Points, in no order, along strands that fork, close into loops and pass close to each other.
(in the rows, 128 means zero)
Two points are linked if the straight distance between their rows is under 84.1. Some points are linked to none.
Q_599: [117  90  88 133 109 101 144 232 147 142  90 129 124  80 172 175 133 124
 108 150 109 139 188 120  60 159 180 137 170 116 137]
Q_565: [119 151 110  35 101 176 180  95 113 125 146 113 114  51 136  80 111  66
 104 143 128 107 130  72 128 132  80  81 142 134 106]
Q_451: [ 91 142 147 151 136 122 100  85 115 131 156 126 146 209  75 142 114 159
 154 101 132 130  73 164 170 105 123 132 120 113 152]
Q_456: [136 126  64 118 110  97 173 224 144 118 111 137  85  85 132 153 161  63
 101 159 121 146 195  96  83 163 177 105 196 118 139]
Q_17: [123 156 105 142 147 103 120 101 122 107 169 117 115 194  41 133 156  63
 151 115 169 120 130 148 185  96 126 164 138 116 156]
Q_151: [114 113 119 119 106 120 131 141 148 148  97 147 122  69 185 124 111 121
  96 146  90 107 139 107  83 148 111  96 125 133 129]
Q_57: [ 79 150 131 143 139 110 113  68 114 117 168 126 127 214  34 132 132 100
 143 108 164 122  92 151 175  90 110 124 139 105 160]
Q_466: [135 117 103 155 110  59 131 197 167 141  80 156  88  87 169 186 136 109
  83 143 105 114 171 114  73 154 158  88 168 110 122]
Q_877: [121 153 169  49 109 189 156  87 112 115 149 114 130  67 138 100  89 121
 101 118 124 122  95  76 128 125  74  76 139 132  92]
Q_726: [156 107 105 154 131 130 125 161 113 139 100 112 151 138 160 132 129 170
 165 118 119 137 137 169 139 130 168 180  94 141 120]
Q_574: [121 129 129 124 133 100 115 109 160 128 107 151 107 104 165 132 130  98
  86 130 107  84 126 105  85 131  97  70 138 129 148]
Q_734: [118 134 171 138 135 144 102 103 125 128 133 129 156 175 126 145  93 191
 152  90 110 136  67 154 150 125 120 132 112 136 131]
Q_546: [135 126 200 135 162 217 129  99  94 131 190 100 144 108  98  81 153 178
 169 159 161 164 131 103 179 116 119 205  91 117  88]
Q_37: [150 133 185  81 121 213 161 108  81 128 154  92 140  68 149 101 121 151
 125 137 132 142 136  87 162 123 107 174 114 121  74]
Q_558: [112  82  92 110  98 135 156 200 115 146  96 126 138  56 189 132 119 135
 117 153  98 138 178 119  71 161 153 135 135 126 124]
Q_157: [147 115  84 156 129  86 122 176 166 124  90 130 128 164 142 150 145 123
 137 137 141 142 164 164 106 136 176 148 123 146 138]
Q_807: [132 116 108 158 130 105  99 141 168 143  90 135 145 165 155 143 118 156
 139 119 113 119 117 172 106 132 145 142 106 151 140]
Q_69: [127 125 188 118 128 157 107 114 140 121 121 140 145 116 165 134  85 190
 119 100 102 127  65 133 110 128  98  97 114 141 118]
Q_776: [115  93 108 113  86 139 151 185 123 151  99 133 138  48 199 123  98 150
 109 151  85 136 159 113  73 166 136 121 123 131 114]
Q_906: [152 130  58 130 122  91 163 205 147 112 109 138  87 119 110 134 167  62
 117 157 138 156 189 117  96 153 175 108 177 130 143]
Q_316: [115 128 215 104 125 161 120  86 128 116 135 135 149 118 143 131  79 186
 116  91 130 133  59 120 123 122  88  83 115 132 106]
Q_338: [139 113 198  79 110 204 149 133 106 119 129  95 160  65 194 120  84 177
 107 122 114 144 133 106 130 133 100 165 100 139  80]
Q_605: [129 157 102 146 141  93 114 117 147 106 146 121 110 205  58 145 142  81
 146 114 159 113 126 164 169 104 139 152 136 134 152]
Q_243: [110 128 167 149 132 128  83 103 142 130 126 139 150 186 128 157  93 203
 149  88 106 123  60 178 132 116 130 114 107 135 140]
Q_205: [ 94 149 154  99 128 140 144  51  93 131 168 128 135 143  56 100 117 102
 131 105 157 125  74  99 167 106  85  77 148 114 127]
Q_754: [136 132 100  91 124 139 164 123 114 131 117 114 125 106 120 101 136  74
 135 124 139 120 139 110 140 122 117 133 122 142 127]
Q_647: [117 153 163  72 121 171 154  75 102 125 152 117 138 102 102 105 102 122
 120 108 139 130  79  83 147 116  81  78 142 124 107]
Q_250: [139 147 101 146 156 115 128 107 106 114 167 112 109 164  48 111 172  65
 162 131 178 125 153 140 201 101 136 188 126 109 152]
Q_695: [132 121 116 172 137  71  82 133 191 139  91 160 115 162 165 165 136 143
 105 127 110 100 133 158  88 138 139 107 127 139 145]
Q_256: [133 127 108 136 133 110 120 131 154 132 101 129 133 149 136 129 126 119
 138 120 125 112 119 149 112 127 134 129 115 149 139]
Q_692: [122 143 111 148 161 130 121  94  89 125 183 115 123 165  50  97 172  90
 167 132 166 127 136 141 204 101 126 186 119  99 148]
Q_884: [138 116 209  74 121 219 153 114  89 123 143  88 158  60 181 113 103 168
 112 130 126 138 142  97 150 121 101 179 106 122  72]
Q_426: [121 144 132 143 164 159 119  77  70 122 206 118 129 157  47  77 163 127
 165 142 165 142 120 126 198  97 112 173 118 101 139]
Q_180: [102 132 141 152 139 116  81 102 149 133 127 134 144 211 107 164 106 181
 156  96 111 116  71 192 144 104 143 131 110 130 154]
Q_928: [122 105 124 163 117  90 101 151 167 157  81 155 126  96 197 160 118 150
  93 135  84 107 132 135  71 146 131 106 127 132 136]
Q_44: [143 165  97 126 118  79 154 138 163 107 116 153  71 107 116 124 159  35
  86 151 132 105 158  87  97 145 122  59 166 128 136]
Q_353: [132 127 204 128 158 200 124  89  81 120 189 102 156 129 107  98 136 181
 150 137 156 158 119 105 172 112 106 185 102 110 102]
Q_886: [137 119  95 164 118  70 126 182 179 134  84 151 101 125 154 165 145 105
  97 145 121 130 164 131  81 151 157 103 152 128 133]
Q_914: [157 143 156  92 126 194 165 107  74 129 155 101 131  78 127  94 130 126
 138 134 132 137 135  88 176 121 110 158 120 124  94]
Q_289: [101  90 120 121  84 120 137 181 137 164  93 146 127  35 205 147  95 146
  98 152  73 124 156 111  65 168 131 103 133 126 113]
Q_903: [ 92 138 138 150 140 112  90  93 142 129 137 136 135 219  80 159 114 154
 151  99 129 112  81 179 155  99 136 128 115 120 157]
Q_819: [127 106  77 123 112 102 161 231 148 127 105 130 103  81 151 164 150  90
 103 159 117 141 195 108  69 162 180 128 186 120 136]
Q_317: [106 139 183 126 136 161 130  54  68 115 199 117 156 167  66  94 123 160
 139 116 164 167  97 108 180 110  88 130 127 107 117]
Q_428: [128 123 169 139 134 137  91 117 148 127 109 145 146 137 171 142  91 199
 129 100  91 119  68 154 103 130 115 101 112 148 133]
Q_671: [109 144 195  95 119 167 142  61  90 119 166 120 157 130  88 113 102 149
 120  99 148 153  74  93 157 118  79  97 134 117 104]
Q_422: [150 125 162  97 108 181 148 145 106 119 122 108 147  78 174 112  92 162
 122 124 106 141 122 111 127 138 110 148 105 145  95]
Q_13: [152  81  73 151 139 108 122 215 130 130  88 117 141 135 162 156 156 155
 147 135 138 151 186 164  91 137 203 173 128 132 138]
Q_679: [119 105 114 138 112 111 124 160 157 153  86 144 129  92 183 137 117 136
 105 142  97 120 137 126  75 150 131 113 122 135 131]
Q_475: [145 153 108 137 123  65 137 129 160 112 110 161  71 106 139 146 152  51
  71 141 120  91 157  86  92 143 114  54 168 121 137]
Q_224: [139 133  98 155 140  98 105 130 143 121 120 115 133 194 105 150 136 118
 159 113 142 122 136 176 158 111 161 174 115 139 146]
Q_244: [137 139  96  95 124 117 168 127 137 119 119 117 108 115 108 104 145  46
 125 131 152 114 153 105 126 127 118 118 134 143 134]
Q_373: [143 136 172 133 155 219 142 115 100 137 182 104 131  95  87  69 163 157
 181 171 164 172 142 106 194 125 128 209  95 120  82]
Q_405: [108 143 143 130 152 157 122  59  58 114 210 117 141 167  47  80 147 134
 153 130 167 153 107 120 190 100  97 144 128 100 135]
Q_931: [ 87 143 154 151 133 136 109  67  88 125 183 127 150 208  57 120 118 159
 151 107 144 151  81 150 182 103 111 133 119 105 145]
Q_416: [144  90  80 159 126  93 119 198 156 138  84 126 144 151 161 161 143 155
 137 137 131 152 170 167  88 141 186 160 125 138 134]
Q_156: [126 108 141 150 124 109  89 133 154 159  92 161 129  90 210 153  99 168
  91 127  67  99 116 132  71 141 111  89 121 133 139]
Q_835: [106  88 104 130  99  90 139 212 151 154  83 143 116  56 190 177 118 124
  96 149  93 118 172 116  58 163 163 114 157 115 125]
Q_543: [140 130  94 145 131  91 128 152 168 123 100 130 119 160 128 135 139 102
 131 131 143 124 145 151 110 130 147 135 124 149 138]
Q_52: [154 132 147 101 121 176 150 130  93 127 131 105 144  89 151 104 111 144
 134 123 116 137 116 107 152 130 114 148 113 138 101]
Q_80: [143 161  89 148 138  79 114 135 170 101 126 131 102 201  77 148 143  88
 139 129 157 119 141 166 147 117 156 136 134 146 145]
Q_288: [141 146 166  96 135 181 145  91  79 124 165 103 146 118 105 103 122 136
 136 115 135 143 104  89 172 118 100 142 134 121 107]
Q_214: [103 139 197 134 126 154 124  62  83 116 182 123 162 176  82 109 107 173
 136 104 150 168  79 119 170 116  96 127 120 109 116]
Q_371: [111 130 213 104 121 164 128  76 112 118 144 124 159 134 116 128  91 176
 123  94 139 150  60 113 145 123  86 102 123 122 103]
Q_573: [151 158  76 148 126  67 138 151 169 107 112 151  80 149  99 128 157  60
 114 150 144 123 156 121 110 144 147  87 160 141 137]
Q_171: [127 118 159 126 129 134 100 115 147 135 109 160 128  93 194 130  90 169
  94 122  78 106  93 123  85 136  96  76 119 138 134]
Q_483: [133 111  97 174 127  87  88 163 183 142  82 141 143 183 158 167 127 174
 133 126 120 126 141 187 100 134 172 150 106 150 138]
Q_538: [148 131  99 176 126  58 102 160 186 128  90 160  96 161 148 166 148 118
  99 142 121 114 151 143  91 148 155 102 148 135 134]
Q_750: [158  86  85 146 139 128 133 192 110 134  91 111 144 121 158 136 150 153
 165 130 133 145 167 169 116 127 189 174 109 131 128]
Q_453: [158 150  56 146 121  70 146 175 158 111 107 156  78 142  92 131 165  53
 118 155 142 140 170 123 110 153 165  81 177 136 141]
Q_880: [122 124 137 124 134 114 105 108 152 135 108 153 124 111 167 128 115 136
 104 121  98  94  99 123  85 128 104  81 122 134 142]
Q_337: [116 135 185 136 134 157 114  91  98 123 154 123 164 170 104 134  99 184
 146  96 126 150  75 134 164 121 114 141 120 122 121]
Q_245: [125 142 118  94 125 146 146 107 118 132 127 116 132 116 115 104 123  89
 134 119 133 113 108 108 140 119 105 114 129 139 130]
Q_879: [125 147 131  59 102 176 161 108 115 126 137 116 124  63 147  93 100 106
 108 134 111 118 116  85 125 132  87  93 128 140 104]
Q_160: [130 133 109 145 142 116 113 114 118 130 135 111 141 180  98 135 137 116
 164 112 138 119 122 156 173 108 141 173 114 130 145]
Q_829: [114 140 158 152 146 154 108  83  74 123 188 120 154 183  78 110 132 165
 161 117 138 152 100 140 186 111 120 165 114 106 139]
Q_704: [128 114 133 162 139  86  70 118 179 142  95 160 128 157 179 163 124 169
 103 117  96  90 110 161  85 128 129 102 119 139 154]
Q_653: [152  92 100 117 123 146 164 181  89 135 105 108 131  84 156 108 147 132
 159 140 129 140 170 139 125 132 164 161 113 127 119]
Q_211: [104 146 124 128 142 116 121  88 119 125 153 120 134 183  66 128 130  99
 149 103 150 116  98 141 166 103 115 135 137 123 149]
Q_437: [144 117 106 151 129 122 109 146 136 140  98 116 156 158 154 139 118 163
 155 116 116 127 122 172 130 127 155 164  99 149 133]
Q_585: [140 123  82  56 114 150 202 140  89 119 135 104  97  56 118  85 163  42
 133 148 159 124 194  96 144 127 128 126 138 119 119]
Q_448: [140 139  99 120 130 105 142 129 147 116 115 117 115 149 103 126 143  69
 139 126 154 119 139 132 135 120 131 131 130 145 140]
Q_646: [114 105 114 136 103  74 136 182 156 146  84 150  95  60 185 178 125 104
  78 144  95 104 171 101  68 154 144  90 157 112 126]
Q_561: [129 144  88  43  98 160 195 111 106 125 141 107 110  53 124  80 138  41
 117 144 146 115 167  80 137 132 102 104 139 129 115]
Q_401: [127 117 149 149 140 112  71 108 160 135 103 155 138 151 177 148 103 191
 117 108  90 100  84 162  92 125 117  91 114 142 151]
Q_150: [151 172  82 132 129  74 145 129 164 102 125 156  66 135  84 117 164  29
 102 151 146 102 150 102 112 140 124  61 165 139 142]
Q_208: [130  90  92 174 119  85  94 184 179 153  73 143 149 154 181 171 128 180
 126 134 114 140 152 175  82 145 178 150 114 139 131]
Q_979: [135  86  88 118 114 140 157 193 104 138  98 119 139  82 176 120 133 138
 140 146 114 144 178 135  94 146 163 150 123 131 126]
Q_793: [131 144 154 142 163 197 128 101  92 127 205 110 123 121  54  55 169 151
 184 166 173 165 127 122 200 115 121 199  95 115 107]
Q_15: [141 136 126 137 128  66 115 112 164 119 103 160  93 111 165 156 138  81
  64 126 107  84 144  99  82 136 107  63 153 119 147]
Q_488: [112 116 124 124 115  95 128 128 152 142  99 154 106  69 184 141 121  96
  80 143  92  91 145  97  80 140 105  79 137 126 135]
Q_238: [123 143 131 151 169 174 114  91  82 124 204 116 119 146  41  62 174 138
 186 159 170 148 122 135 203 103 120 193 101 103 131]
Q_926: [133 144  98 154 137  85  96 133 174 115 115 128 117 208  99 162 133 119
 142 118 141 114 128 180 135 114 157 143 121 146 149]
Q_982: [132 138 138 147 145 145 113 101  94 131 158 116 151 168  97 121 125 148
 162 111 128 134 101 145 177 114 130 173 116 123 137]
Q_868: [130 132 201 111 141 184 132  79  82 118 176 104 161 135 112 110 117 169
 131 113 147 160 103  96 162 118  95 157 120 114 101]

A fork is a point with three links, a tip a point with one. Leave the first point through the second and follow the links. Name the first fork or tip that comes.
Q_704; Q_401 => Q_585
Q_829; Q_982 => Q_426
Q_466; Q_646 => Q_574
Q_238; Q_793 => Q_914
Q_416; Q_13 => Q_807

A tip is a point with one link. Name the tips that can be reached along the links from each point below, in the order of the rows.
Q_599 => Q_585
Q_157 => Q_245
Q_776 => Q_289, Q_653

A piece is two or more points that can be reached from each other along the links. Count, over all rows, the pieces, the separate loops (a circle has one, a figure eight two, a Y none), the forks (points with three links) and the tips (points with one).
pieces => 5
loops => 5
forks => 6
tips => 6

Name the points in between on the shortest way along the links from the first point to the second, in order.
Q_734; Q_926 => Q_243, Q_180, Q_903, Q_451, Q_931, Q_829, Q_982, Q_160, Q_224
Q_224; Q_692 => Q_926, Q_80, Q_605, Q_17, Q_250
Q_466; Q_44 => Q_646, Q_835, Q_599, Q_819, Q_456, Q_906, Q_453, Q_573, Q_150
Q_156; Q_453 => Q_171, Q_880, Q_574, Q_15, Q_475, Q_44, Q_150, Q_573
Q_353; Q_605 => Q_546, Q_373, Q_793, Q_238, Q_426, Q_692, Q_250, Q_17
